Each row is a point on a landscape with many peaks, with its height.
From any point a climber steps to the highest of the 5 points nearest to it. It stops when none of these is higher. Distance is the straight distance between rows; heights are no part of it.
k185: [106 124 123  76 111 155 118 113 108 125]  h=5.61
k990: [126 128 101 133 102 130 143  91 112  95]  h=3.04
k306: [148 136 116 127 126 113 147 126 123 102]  h=3.00
k512: [176 128 111 133 149  96 148 168 140 100]  h=3.84
k487: [137 143 131  76 132 131 118 155 129 127]  h=4.30
k722: [147 135 143 103 160 109 102 206 154 133]  h=1.24
k527: [119 141 127  99 116 130 127 115 117 114]  h=4.60
k867: [178 123  99 148 149 104 167 140 133 102]  h=3.68
k182: [149 136 132 182 137  88 150 114 135 105]  h=4.66
k176: [120 125 121  50 123 167 117 138 112 130]  h=6.17
k476: [121 150 188 145 156 146 100 169 146 200]  h=3.62
k166: [170 122 131 173 154  73 143 158 144 105]  h=5.17
k897: [ 62  82 119 101  83 196  91  82 114 120]  h=4.52
k847: [122 104  84 116  94 147 144  86 106  89]  h=3.05
k798: [115 150 150  90 134 147 113 142 127 158]  h=5.06
k694: [121 148 145 179 123  85 137 103 132 113]  h=4.86
k280: [108 152 142 144 113 110 124 103 126 124]  h=5.22
k367: [102 143 150  86 127 182 112 129 112 178]  h=5.69
k469: [ 95 121 106 147  83 132 125  70 117 102]  h=4.01
k958: [109 157 197 170 151 158 106 147 140 214]  h=4.15
k881: [154 141 126  98 139 111 126 162 134 111]  h=3.08
k614: [114  65  66 142  80 168 133  66 115  77]  h=2.78
k626: [111 149 167 168 132  89 116 120 139 131]  h=4.88
k929: [159 135 129 143 143  91 143 148 138 106]  h=4.26
k373: [108  66  69 157  69 167 128  57 123  80]  h=2.81
k971: [175 113 119 198 162  81 170 130 145 111]  h=5.78
k904: [127 116  98  98 107 143 140 106 108  96]  h=3.78
k762: [113 137 137  62 127 172 111 138 116 156]  h=5.68
k632: [136 138 164 111 165 118  90 202 155 166]  h=0.81
k740: [ 80  90 120  83  89 185 107  94 106 118]  h=4.63
k132: [174 132  99  99 141 117 149 158 126  97]  h=2.61
k456: [100 160 174 128 138 164 113 131 125 199]  h=3.72
k919: [ 89 131 150 103 116 205 109 111 103 194]  h=5.15
k411: [ 82 124 127 107  96 154 112  89 116 130]  h=5.07
k314: [ 86 120 120 126  83 144 120  76 114 114]  h=4.53
k426: [168 107  63 111 129 143 180 114 108  95]  h=0.32
k895: [116 152 171 123 152 130 108 155 142 173]  h=4.54
k346: [138 100 155 139 159  84  78 228 158 151]  h=1.88
k448: [132 149 144  59 147 163 110 176 129 169]  h=5.30
k565: [119 138 178 151 148  90 104 158 151 152]  h=4.62
k363: [100 158 157 179 119  87 126  91 135 125]  h=4.85
k793: [164 126  85 129 133 120 171 116 118  97]  h=2.17
k259: [152 137 146 138 147  90 123 157 144 116]  h=4.07
k691: [ 86 112 140  79 113 213 107 111 100 175]  h=4.91
k364: [133 136 122  85 124 133 130 130 117 111]  h=3.89
k819: [133 129 167 142 155  84 101 177 156 137]  h=4.14
k646: [133  98  69 146 100 149 162  74 109  93]  h=2.57
k459: [ 95 145 151  99 120 160 110 111 116 170]  h=5.11
k548: [158 127  96  68 127 137 140 152 117  95]  h=3.76
k121: [164  87 140 168 152  63 106 213 153 125]  h=3.88
k82: [123 152 164  95 149 156 102 169 137 183]  h=5.82
k485: [142 132 102 184 125 105 167  86 127 100]  h=4.39
k871: [134 148 143 115 138 108 121 148 135 123]  h=4.65
k968: [ 99 103 100 112  86 157 123  83 110 100]  h=3.94
k591: [131 124 106  76 112 145 132 123 107 104]  h=4.73
k164: [ 98 138 134  90 112 154 113 108 109 144]  h=5.41
k980: [180 114 115 162 159  84 149 165 147 105]  h=5.28
k495: [127 111 165 135 166 108  69 231 162 181]  h=5.94
k436: [157 130 101 177 137 103 170 103 128 101]  h=4.35
k423: [116 152 149 105 137 128 118 137 134 143]  h=6.65
k861: [192 100 102 181 177  91 171 155 151 115]  h=6.38
k3: [ 95 159 190 163 140 115 106 121 143 174]  h=4.59
k752: [120 144 123 204 112  90 152  75 133 106]  h=4.61
k429: [ 79 151 159 130 116 168 111  97 116 181]  h=4.44
k339: [ 97 154 162 127 127 130 113 115 131 157]  h=5.12
k84: [172 126  91 161 148 107 179 118 131 103]  h=3.86
k816: [183 114  77 131 152 123 179 131 126 102]  h=2.22
k933: [106 124 115 111  96 141 125  92 112 115]  h=4.47
k872: [139 135 122  39 137 157 116 167 121 140]  h=6.78
k136: [129 127  91 179 101 120 160  70 123  99]  h=4.23
k709: [125 131 176 128 169 127  85 203 159 186]  h=1.81
k354: [ 84 142 138 141  99 129 117  81 123 132]  h=5.25
k524: [190  83 117 192 169  69 149 183 156 117]  h=5.59
k605: [137 138 162 170 139  80 126 139 144 115]  h=4.72
k309: [160 113  71 147 127 134 182  94 118  99]  h=2.26
k658: [ 96 145 141 119 110 132 121  96 120 134]  h=5.84
k521: [115 101  76 166  80 139 144  59 116  93]  h=3.60

For each start below, name the point where the climber stops.
k132 | k861
k121 | k861
k762 | k872
k816 | k658
k364 | k872
k485 | k658
k793 | k658
k309 | k658

Call two points neighbours if one is among the 5 nearest of the other. Go from one point of each pair to the other, from neighbour to neighbour, staying as high as possible. Name the lowest point that can't be avoided.
k82 / k658 | k448
k495 / k658 | k819
k423 / k658 | k339
k861 / k82 | k182
k367 / k658 | k164
k367 / k872 | k762
